The views of a scene show one set of named points, each view turned or mirrored, and shifted as a whole, with a little noise and some points left out.
In the rows, zero is written as 128.

Scene 1
View 1
<268>: [121 121 107  97  95 104 132 140 125 165 176 118 125 117 135 134 131 136
  84 133 100 129 171 142  87 121 105 119 139 135 148 118 136 138 141 122
 134 125 112 124 132 139 109 120 148 166 138 138 139 115 165 120 148]
<23>: [ 96 127  80  77  75 111 176 156 129 207 182 140 106 104 140 150 132 135
  88 126  93 133 198 181  75 131 141 129 153 139 131 150 197 180 159 138
 143 114 106 150 155 130  88 109 187 163 122 189 155 101 166 120 149]
<168>: [117 120 121  92 107 120  97 142 118 133 173 104 128 114 121 138 138 126
 103 143 127 132 135 131  96 117 100 121 116 125 152  98 115 113 137 117
 146 137 136 111 117 147 120 153 133 164 151 119 146 117 150 120 134]
<110>: [110 129 114 101 121 108 116 148 141 157 180 107 138 101 127 137 122 141
 110 144 105 140 157 134  67 109 117 122 102 136 151 139 122 113 162 124
 125 107  97 121 155 148 131 129 146 152 174 127 132 148 168 122 149]
<109>: [ 98 133 107  80  93 124 128 151 121 152 175 115 110  99 129 145 128 130
 116 134 120 149 153 155  84 136 128 137 130 121 139 114 163 140 155 132
 140 126 130 124 131 137 112 157 156 161 137 154 163 107 157 125 135]
<27>: [ 84 120 100  69  90 129 131 157 111 165 173 124 110 106 116 156 147 118
 104 139 129 132 152 170  90 121 128 127 127 132 145 118 169 147 145 132
 162 135 146 135 137 142 105 148 165 156 139 162 164 104 136 123 128]
<34>: [106 121 110  86 100 120 119 149 122 156 175 112 122 109 123 144 136 128
 102 139 118 135 151 147  88 120 112 125 121 130 148 116 139 129 143 126
 146 130 129 126 134 146 112 140 150 158 147 140 150 116 152 123 138]
<114>: [113 147 126  96 124 111 107 142 120 124 134 120  96 111 112 117 121 151
 123 136  90 136 161 102  89 124  99 123 156 122 173  98 111 130 120 110
 115 137 148 117 111 138 147 154 107 152 129  92 163 123 152 138 151]
<166>: [111 151 116  95 111 112 126 145 125 139 141 120  91 102 126 123 116 153
 125 132  85 145 173 117  85 139 116 131 161 121 158 109 135 144 137 119
 115 127 135 123 119 132 138 149 126 157 119 114 165 115 160 139 153]
<15>: [ 90 123 107  76 106 125 124 154 107 159 152 126 104 116 105 145 143 128
 107 139 112 121 159 149  91 114 110 117 142 132 164 114 144 145 126 122
 155 137 154 135 126 145 117 140 140 150 136 134 167 112 129 130 133]
<63>: [127 119 120 105 119 105 101 136 127 143 166 106 135 123 120 126 132 136
  91 143 104 123 154 118  89 103  86 109 121 132 166 110  97 113 131 114
 126 129 118 111 127 149 130 125 124 156 160 102 130 131 157 122 148]
<16>: [126 124 137 107 133 112  79 134 123 117 148 101 130 122 108 118 128 142
 110 148 107 126 139  95  89 101  77 109 116 127 178  98  71  93 120 106
 125 136 138 102 114 151 150 145  99 151 165  71 138 142 149 129 144]
<204>: [127 116 110  93  77 111 116 135 120 145 199 100 131 105 146 142 136 124
  89 133 130 145 137 148 101 136 113 138 116 118 130  92 141 123 156 126
 145 132 116 108 119 139  96 149 155 179 136 151 140  98 173 109 138]
<107>: [ 90 119 112  76 114 126 118 155 105 155 140 131 101 124  98 138 147 128
 101 139 111 113 160 142  95 107  98 107 149 132 172 109 132 145 111 115
 151 145 167 132 122 146 124 136 128 147 134 113 172 111 120 134 133]
<99>: [126 117 129 103 118 115  88 137 124 130 178  93 144 115 122 131 137 128
 101 146 128 133 127 123  93 111  91 117  97 126 157 100  99  93 143 114
 137 128 123 104 124 153 130 150 127 161 170 104 134 129 155 117 136]
<232>: [119 121 120 104 117 108 104 141 136 149 183 100 139 110 133 133 125 136
 104 143 111 138 148 127  78 110 108 119 100 130 154 124 113 106 153 123
 129 115 102 115 140 149 126 134 138 157 169 121 131 140 165 120 146]
<210>: [130 113 108 103 102  98 121 135 128 162 172 116 134 126 135 130 132 136
  78 134  97 120 172 132  92 107  92 108 135 139 158 115 112 127 132 119
 132 127 109 121 130 142 113 111 139 163 149 118 132 121 164 118 149]
<188>: [120 124 114  92  93 115 116 138 114 139 166 114 113 118 127 134 134 131
  97 135 113 136 152 131 101 131 103 125 141 125 152  93 129 132 131 120
 139 140 136 117 113 140 112 144 134 167 129 128 152 104 156 120 142]
<117>: [112 147 136  94 122 120  97 141 115 107 129 111  92 107 109 120 123 150
 130 137  98 142 147  95  98 130  96 128 155 118 173  83 108 125 117 111
 115 143 162 112 100 138 151 167  98 155 122  84 173 117 147 138 144]
<239>: [117 120 117 100 115 109 114 142 129 156 166 116 131 120 123 133 131 135
  96 140 103 124 162 129  83 105  98 110 126 138 163 123 113 123 136 118
 133 125 117 123 135 145 126 120 133 154 157 113 138 129 154 125 148]
<251>: [100 125 113  77  87 132 106 150 117 138 196  97 125  91 128 156 141 117
 122 140 149 153 117 162  93 133 132 143  95 114 133 107 156 119 163 135
 157 125 136 113 130 146 105 175 159 165 154 162 159 109 153 115 124]
View 2
<114>: [131 136 137 160 130 134 131 142 125 136  95 107 103 153 129 124 118 107
 161  89 108 108 113 141 125 178  96 159 103 105 136 116 173 152 131 140
 109 147 161 116 139 136 102 131 132 160 111 148 131 110 149 157 135]
<99>: [114 116 102 163 143 109 120 141 115 125  81 119 128 131 140 128 114 157
 146 119 136 121 131 102 141 165 110 131 123 153 138 131 145 132 116 153
 123 147 131 100 116 141 126 146 125 132 126 180 112 120 145 125 163]
<204>: [114 118 157 156 123 116 102 151 110 115 110 132 131 107 140 115 117 131
 147 148 141 140 134 103 102 143 129 110 133 162 129 139 140 165 129 124
 138 145 100  98 124 122 144 133 158 123 120 132 119 129 141 138 165]
<251>: [118 110 157 142 104  84 120 166 144 123  98 134 116 126 134 129 100 126
 150 142 141 130 137 100  84 148 136  97 110 187 142 142 122 152 141 115
 138 160 110  85 122  98 144 154 162 120 116 156 108 136 146 134 177]
<27>: [125 126 168 132 107  96 149 164 140 124 102 126 109 123 110 114  85 124
 147 135 145 119 120 130  68 144 130  98 100 177 130 143 140 166 157 126
 158 161  96  76 126 115 136 129 160 126 115 157 114 123 137 131 165]
<210>: [116 131 133 165 152 139 130 137  97 123  93 116 123 116 116  92 107 153
 144 127 136 124 113 127 123 151 112 129 121 136 122 129 169 166 121 156
 133 143 108  98 111 165 130 114 137 129 117 149 123 108 127 141 133]
<239>: [116 124 128 162 147 130 137 141 113 131  84 112 116 128 117 100 104 149
 149 118 133 114 114 128 122 159 110 132 107 140 127 127 164 156 123 155
 126 151 124  95 110 156 128 123 133 128 114 161 121 113 132 144 137]
<166>: [129 130 163 158 125 139 128 149 126 140  99 108 101 146 124 106 117  97
 162 107 110 117 108 139 109 164 113 145  99 116 135 114 168 168 135 127
 106 156 149 112 132 129 115 130 154 149 102 126 134 116 143 172 125]
<16>: [122 128  84 169 147 125 129 131 116 132  75 108 118 150 141 137 123 150
 152  89 122 109 122 121 160 181  94 159 116 120 137 123 166 124 112 164
 109 139 158 112 123 151 104 139 108 149 124 185 118 111 151 131 150]
<110>: [110 102 133 176 155 127 131 144 116 140  69 108 113 132 124  72 101 157
 157 134 128 119 110 105 130 153 130 125  96 158 132 115 156 148 110 142
 105 171 138  95  84 147 148 143 150 109 105 161 118 121 134 167 129]
<15>: [130 142 155 137 115 114 159 155 134 130  97 116  99 138 105 118  89 121
 149 111 135 107 107 151  83 155 109 122  93 145 129 135 162 166 152 139
 148 151 111  88 134 135 117 118 141 143 111 160 120 112 135 133 145]
<268>: [118 128 153 159 140 135 129 145 106 124  98 119 119 114 115  89 102 140
 148 133 138 129 113 129 104 147 120 122 115 144 123 131 163 172 129 143
 136 148 103  94 114 152 135 117 150 124 113 138 124 114 126 150 137]
<63>: [116 126 110 168 152 132 127 135 106 128  80 113 121 130 127 110 112 154
 148 114 135 117 119 119 143 163 107 141 116 135 129 125 165 144 115 157
 123 143 130 101 114 159 125 127 124 132 119 169 119 110 137 136 143]
<117>: [133 141 130 156 118 131 124 142 131 135  99 108 104 158 141 148 128  96
 162  83 105 111 119 138 130 185  94 161 108 100 141 117 166 143 133 136
 106 141 168 120 153 125  95 137 128 168 113 150 131 113 160 152 145]
<188>: [124 137 147 152 124 125 121 147 115 121 109 122 120 126 128 121 113 118
 148 120 132 126 124 130 106 156 110 133 119 135 129 134 157 164 137 134
 136 142 116 103 139 134 120 121 142 144 116 141 123 119 142 139 152]
<168>: [121 128 123 156 127 112 128 144 122 126  94 122 121 132 132 132 109 137
 145 118 133 118 127 117 118 160 111 128 120 149 135 135 148 145 130 141
 133 145 124  97 130 134 126 136 134 139 125 167 117 121 147 127 161]
<109>: [125 120 172 145 115 109 130 160 130 130 101 121 108 127 122 107 102 114
 155 133 131 126 118 126  81 147 131 112 101 161 134 131 143 168 140 116
 131 162 114  93 124 112 137 137 169 128 106 137 121 131 140 155 150]
<232>: [113 111 123 169 147 120 125 143 113 131  79 115 121 127 131  94 107 157
 151 130 134 122 121 106 130 156 122 123 109 158 135 124 150 146 114 148
 117 160 130  94  98 146 138 145 137 116 115 165 114 120 137 148 145]
<107>: [134 152 141 136 117 119 165 150 137 130  94 113  97 142 102 126  88 119
 146 100 131 102 108 161  91 165 101 131  95 130 125 135 169 161 154 147
 150 145 118  88 141 144 107 110 130 155 112 166 120 105 137 126 143]
<23>: [124 128 215 145 125 136 152 162 117 129 109 122 101 104  87  43  76 119
 152 159 140 129  96 147  46 123 143  91  86 169 116 134 165 213 151 122
 150 170  76  80 100 141 158 106 189 108  95 109 128 123 110 172 117]
View 3
<204>: [ 65 103 123 115 124  83 117 110 132 154 159 142 101 157 132 134 113  98
 125 141 113  99 128 148 133 118 116 132 181 149 102 167 100 151 136 148
 143 116 129 120 110 110 109 134 156  86 149 132 159 118 150 169 176]
<210>: [ 71 101 137 150 116 120 122 114 110 146 144 146 132 135 125 148 139 108
 132 137 114 123 128 124 123 140 105 159 157 143 131 122 114 150 129 139
 132  96 143 115  92 102 129 145 173 119 138 122 152 116 150 137 165]
<23>: [  6 107 118 132 125  64 174 123 131 148 137 193  86 181 136 120 164 117
 128 124  98 141 135 135  86 146  96 168 142 144  66 150 108 133 135 119
 150  53 104  68  98  66  97  75 181 112 139 142 156 102 144 158 200]
<16>: [108 112 150 157 110 170 106  95 110 138 151 115 143 106 111 126 110 105
 144 127 132 121 141 123 158 128 118 120 149 150 164 106 105 159 129 148
 137 132 167 163 111 141 170 168 146 122 121 125 143 122 144 135 129]
<109>: [ 54 110 123 128 124 102 148 103 135 142 150 158  96 158 129 104 129 109
 142 121 112 126 138 139 127 131 108 128 150 147 101 150  97 143 136 135
 149 102 126 118 121 110 129 105 153 104 128 145 147 110 138 161 168]
<239>: [ 71 108 138 150 114 130 125 105 111 144 146 141 127 133 121 133 132 105
 139 129 123 126 135 120 127 140 106 143 145 143 130 115 106 148 132 147
 138 102 142 131 101 109 141 135 169 122 132 130 146 112 143 137 155]
<15>: [ 70 109 124 135 135 121 156 110 120 133 148 156  99 162 122 102 136 119
 148  91 104 145 143 131 139 121 113 154 134 138 117 141 101 140 114 130
 145  85 122 135 127 107 137 118 161 109 114 142 124 117 135 142 160]
<166>: [ 46 111 144 148 117 145 149 101 143 126 147 163 114 124 110  94 131 122
 143 117 109 131 147 147 137 134 105 119 131 158 124 140 119 150 135 100
 151  96 160  95 121 124 155 128 135 116 119 137 159 119 131 169 161]
<110>: [ 54 112 135 158  90 114 129  90 121 154 140 145 120 126 129 129 137  93
 140 160 141 117 134 115 105 160  99 119 149 150 112 100  94 148 157 157
 146 121 142 126  95 105 149 107 160 130 140 134 164 100 149 146 154]
<114>: [ 73 112 150 156 121 166 136 100 132 122 149 147 124 112 109  99 124 120
 146 109 116 133 151 142 151 129 110 118 131 155 147 132 118 156 124 108
 146 104 164 122 124 136 169 149 136 117 110 133 147 122 129 157 145]
<99>: [100 110 128 141 110 128 103  96 113 150 158 119 122 133 128 138 106  95
 140 141 135 107 132 127 147 126 117 123 167 144 136 122  93 156 139 167
 137 137 144 161 108 127 145 145 156 107 137 129 146 114 151 141 141]
<27>: [ 60 110 112 116 138  88 159 110 125 143 148 161  83 182 133 104 132 112
 143 101 107 135 139 137 131 123 115 146 150 136  89 161  89 138 127 144
 149  89 103 130 126  96 118  94 164  96 123 149 129 107 140 152 173]
<232>: [ 72 109 132 149 102 117 119  95 118 155 145 133 120 131 129 138 123  96
 135 153 133 115 131 120 119 144 107 124 158 144 121 113  97 149 149 161
 141 125 138 140  97 112 140 121 162 118 141 133 158 103 154 145 153]
<34>: [ 68 109 124 132 122 105 137 108 122 147 149 148 102 158 128 121 129 105
 139 124 117 127 135 130 130 129 110 137 154 142 108 141  96 144 132 147
 145 103 123 132 114 105 128 113 161 105 131 137 145 111 147 150 162]
<168>: [ 90 106 129 128 124 124 121 104 119 146 158 131 113 143 125 125 112 103
 139 120 120 116 138 134 150 122 117 125 163 144 125 143  96 153 128 151
 137 121 137 150 117 123 138 138 154  98 129 137 139 118 147 150 151]
<107>: [ 82 109 131 142 140 138 150 115 115 127 147 155 109 156 116 104 136 121
 150  79 104 151 144 130 149 118 115 157 132 140 131 139 107 141 109 124
 144  82 128 140 130 114 146 130 161 110 105 139 120 124 135 135 154]
<188>: [ 69 106 136 137 129 126 135 112 126 136 152 150 115 139 119 116 128 117
 138 114 107 125 140 141 144 122 112 138 151 150 123 146 111 149 122 125
 142  96 142 116 116 119 135 143 152 103 124 130 144 124 139 157 161]
View 4
<268>: [132 116 124 142 127 123 141 112 127 130 111 143 140  92 125 106 109 127
  91 105 149 118  95 113 152 161 120 164 131 137 143 148 161 129 140 129
 124 106 128 113 137 152 133 124 105 165 118 124  61 125 116 106 133]
<188>: [125 137 122 160 145 130 138 107 129 119 102 125 143 103 118 118 131 125
 100 118 143 103 107 107 140 137 130 146 135 141 142 146 167 147 147 118
 126  91 143 120 127 167 136 116 106 145 108 119  71 139 120 110 137]
<110>: [144 125 137 129  95  98 147 127 151 144 115 148  87 116 109 102  88 131
  83 111 147 114 107 108 136 172 120 160 146 137 158 141 135 122 143 112
 115 112 119 128 166 142 142 131 122 134 124 136  50 125 100  88 122]
<168>: [123 146 129 152 140 120 134 101 140 109 107 120 127 105 103 114 114 125
  89 128 150  91 104 111 118 141 132 144 146 147 151 142 155 155 152 105
 140  93 136 117 140 168 139 122 125 126 114 115  67 146 122 109 127]
<204>: [106 122 127 162 147 130 142 130 139 125  86 116 134  73 133 120  99 130
  82 129 146  95  96 119 129 152 120 151 132 149 146 150 165 148 129 118
 136 116 150 123 115 172 143 117 104 150  92 127  62 126 137  95 108]
<15>: [130 130 119 157 141 121 136  84 110 110 109 114 139 126 109 107 142 126
  79 101 148 124  86 104 139 125 118 147 126 146 150 151 155 143 173 127
 135  82 113  90 139 169 125 136  95 152 132 125  65 151 126 104 139]
<107>: [137 139 119 156 141 125 132  68 108 107 118 118 149 134  98 106 154 119
  90  96 148 121  93 100 138 117 132 148 131 143 147 149 161 146 179 121
 133  71 113  89 142 168 124 130 106 148 136 116  70 156 118 118 152]
<117>: [147 165 116 161 138 120 140  92 141 123 104 114 129 153  87 126 167 127
 121 122 135  97 141  92 140 117 159 123 144 135 136 133 156 147 165 100
 113  54 152 139 151 167 139  96 118 105 112 127  80 148  91 118 161]
<99>: [124 154 132 141 127 112 135 107 154 112 114 131 111 101  94 108  94 120
  90 133 152  80 109 116 110 157 135 150 159 148 159 135 152 159 145  93
 139 101 136 130 157 162 149 123 145 115 114 111  65 142 113 114 123]
<63>: [140 147 134 130 118 114 138  97 147 121 124 150 125 108  98 100 104 118
 101 115 151  96 112 110 131 164 140 163 155 142 149 136 159 145 143 106
 124  98 130 126 160 149 140 121 141 133 122 107  66 136  99 120 144]
<251>: [ 97 128 130 174 149 120 144 131 132 115  82  91 105  94 118 123 102 135
  57 136 147  98  87 117 108 131 100 131 130 156 163 152 141 155 155 116
 148 109 134 108 124 186 146 135  94 134 101 140  51 140 152  76  90]
<210>: [140 128 127 130 123 118 138 102 133 124 118 154 142  94 115 101 104 118
 100 103 150 108 100 113 145 170 130 174 144 137 145 144 165 132 136 119
 123 105 128 115 145 143 133 121 124 157 118 111  64 128 106 118 143]
<114>: [152 154 120 155 127 116 139  95 136 127 111 127 127 151  91 122 160 126
 116 114 137 109 133  89 144 127 152 135 140 136 132 134 155 134 165 108
 112  63 142 133 155 159 132 104 114 121 119 127  74 143  91 115 162]
<109>: [117 116 125 166 138 118 145 124 121 129  88 107 117 106 126 121 125 136
  74 115 141 119  94 105 139 132 111 140 119 144 147 155 147 134 155 129
 128 100 133 112 129 175 135 129  83 150 109 145  57 134 132  80 117]
<34>: [124 124 128 153 135 119 140 111 128 121 105 123 123 105 115 110 112 128
  78 109 147 113  93 109 134 145 114 150 132 147 154 149 153 138 154 122
 133 101 126 104 138 162 136 131 103 151 117 128  59 138 125  96 121]
<27>: [113 113 119 166 148 123 143 105 108 114  95 103 131 105 123 111 124 130
  60 105 150 128  72 110 132 126 102 145 116 151 155 160 151 141 167 134
 142 100 114  83 126 182 126 145  80 163 123 136  53 144 146  87 115]
<239>: [143 134 132 134 119 113 137  97 135 125 119 147 124 111 104 101 109 124
  94 103 150 113 101 108 137 160 130 161 147 138 150 142 154 135 150 114
 126  99 120 114 158 150 135 128 125 144 127 117  61 134 103 111 140]
View 5
<251>: [168 126 151 126 141 144 134 112 135 116 124 130 133 109 141 184  98 131
 120 163 188 118 128 134 174 132 136 152  96 111 156  63 168 136 146 137
 121 129  82 134  80 118 161  74 122  79 116 133 116 113  98 151 125]
<99>: [145 118 125 129 147 150 147  99 136 146 133 112 146 120 108 138 125 143
 132 172 163 116 104 150 152 149 146 152 141 141 132  80 165 133 116 137
 102 117 100 132 122 117 161 125 145 128 151 115 101 121 104 133 118]
<210>: [123 110 113 124 129 122 131 127 112 148 112  99 132 132 120 112 134 122
 132 169 156 124  89 142 152 174  90 149 129 117 125  95 155 149 112 123
 124 114 113 134 125 116 155 123 123 122 134 129 117 129 125 132 148]
<63>: [131 119 116 130 145 136 137 117 122 155 128 100 137 127 109 118 128 133
 125 166 153 118  93 150 147 165 115 155 144 137 124  94 156 138 114 133
 116 116 113 135 133 120 155 139 139 132 152 120 110 125 115 130 128]
<16>: [129 127 123 140 164 152 139 106 134 157 139 105 150 131  99 110 116 156
 116 177 148 101 102 163 133 152 140 164 170 165 112  99 148 125 117 138
 107 112 106 140 146 131 159 162 160 139 175 111 102 119  96 124 113]
<166>: [123 147 119 148 171 121 110 136 126 140 133 113 122 132 143 115  89 137
  93 152 169 104 124 141 134 152  76 162 121 127 118  96 129 130 153 119
 151 116 102 143 150 140 151 129 137  95 117 121 133 128  98 134 143]
<268>: [129 115 116 126 131 118 122 133 112 140 113 103 128 126 136 126 124 118
 124 162 164 126  99 134 159 165  84 149 114 107 129  93 154 147 124 123
 133 118 105 135 118 117 156 111 119 108 119 134 123 128 123 137 150]
<168>: [145 121 136 139 146 147 134 116 131 132 121 113 145 131 126 139 111 143
 122 175 169 112 109 144 155 146 135 157 131 130 129  84 152 132 125 135
 111 122  92 138 108 121 160 118 135 108 142 127 112 118 103 135 127]
<110>: [143 127 111 104 154 118 141 110 120 171 149 101 112  95 109 141 126 109
 120 137 160 129 101 155 150 171  87 142 128 137 140  72 175 148 129 134
 142 114 119 126 136 124 153 113 130 122 135 113 111 130 111 152 128]
<15>: [142 133 140 136 139 137 110 156 108 125 106 102 138 137 147 135 101 138
  94 180 163 112 105 129 168 162  94 169 120 121 118  86 134 137 137 145
 142 131  93 146  99 141 143 106 113  83 147 145 118 112  95 135 137]
<27>: [156 127 146 126 128 130 112 151 109 115 103 111 129 123 155 161 102 126
 102 175 177 121 109 123 183 156  96 160  95 102 133  71 150 145 140 141
 141 133  88 142  80 132 147  76  98  72 123 152 121 110 101 145 140]
<23>: [139 123 118 109 114  90 104 167  90 129 101  96 101 117 165 146 112  92
 107 147 177 138 102 119 183 184  29 146  67  74 141  77 155 164 142 125
 173 125 106 134  95 121 143  59  82  71  85 153 142 129 127 154 169]
<114>: [122 144 121 156 180 136 117 132 130 144 135 110 136 141 132 106  91 149
  93 165 161  95 120 144 127 150  99 168 142 146 107 105 124 120 143 128
 138 116 103 145 156 143 150 147 148 107 144 119 123 125  92 123 131]
<34>: [147 125 132 125 135 129 125 131 119 132 119 108 132 123 134 147 112 129
 116 168 166 122 108 135 167 157 102 155 112 115 133  80 156 144 132 135
 134 126  97 136 103 126 154  99 119  95 131 136 116 120 108 142 137]
<107>: [136 133 140 145 140 142 105 160 106 127 103  95 144 147 145 120 101 149
  88 189 156 105 100 133 165 162  97 176 134 131 105  95 126 135 132 146
 138 131  94 149 109 145 142 122 118  87 159 147 114 110  91 128 130]
<117>: [120 145 126 172 183 141 119 118 145 131 131 123 146 147 135 105  81 160
 100 169 170  88 127 144 119 132 119 169 139 145 112 106 123 115 148 123
 127 113  95 148 153 136 159 148 160 103 134 113 125 123  91 122 128]
<232>: [144 121 118 113 147 131 145 106 126 161 140 106 126 108 111 142 131 120
 128 154 163 125 103 150 156 164 113 148 130 135 139  76 173 143 123 135
 125 117 108 129 125 118 154 114 136 123 139 117 107 123 111 146 127]
<204>: [145 109 126 134 130 129 131 107 134 118 114 126 138 129 136 147 116 128
 143 168 186 125 117 132 158 141 124 142  96  98 150  84 162 141 130 118
 109 118  90 135 101 105 172  90 124  98  97 131 126 126 123 140 148]

In a view up to two points have been moved. Name them for each view, in the order of its rows, or write -.
view 1: <110>
view 2: <27>
view 3: <109>, <188>
view 4: -
view 5: <117>
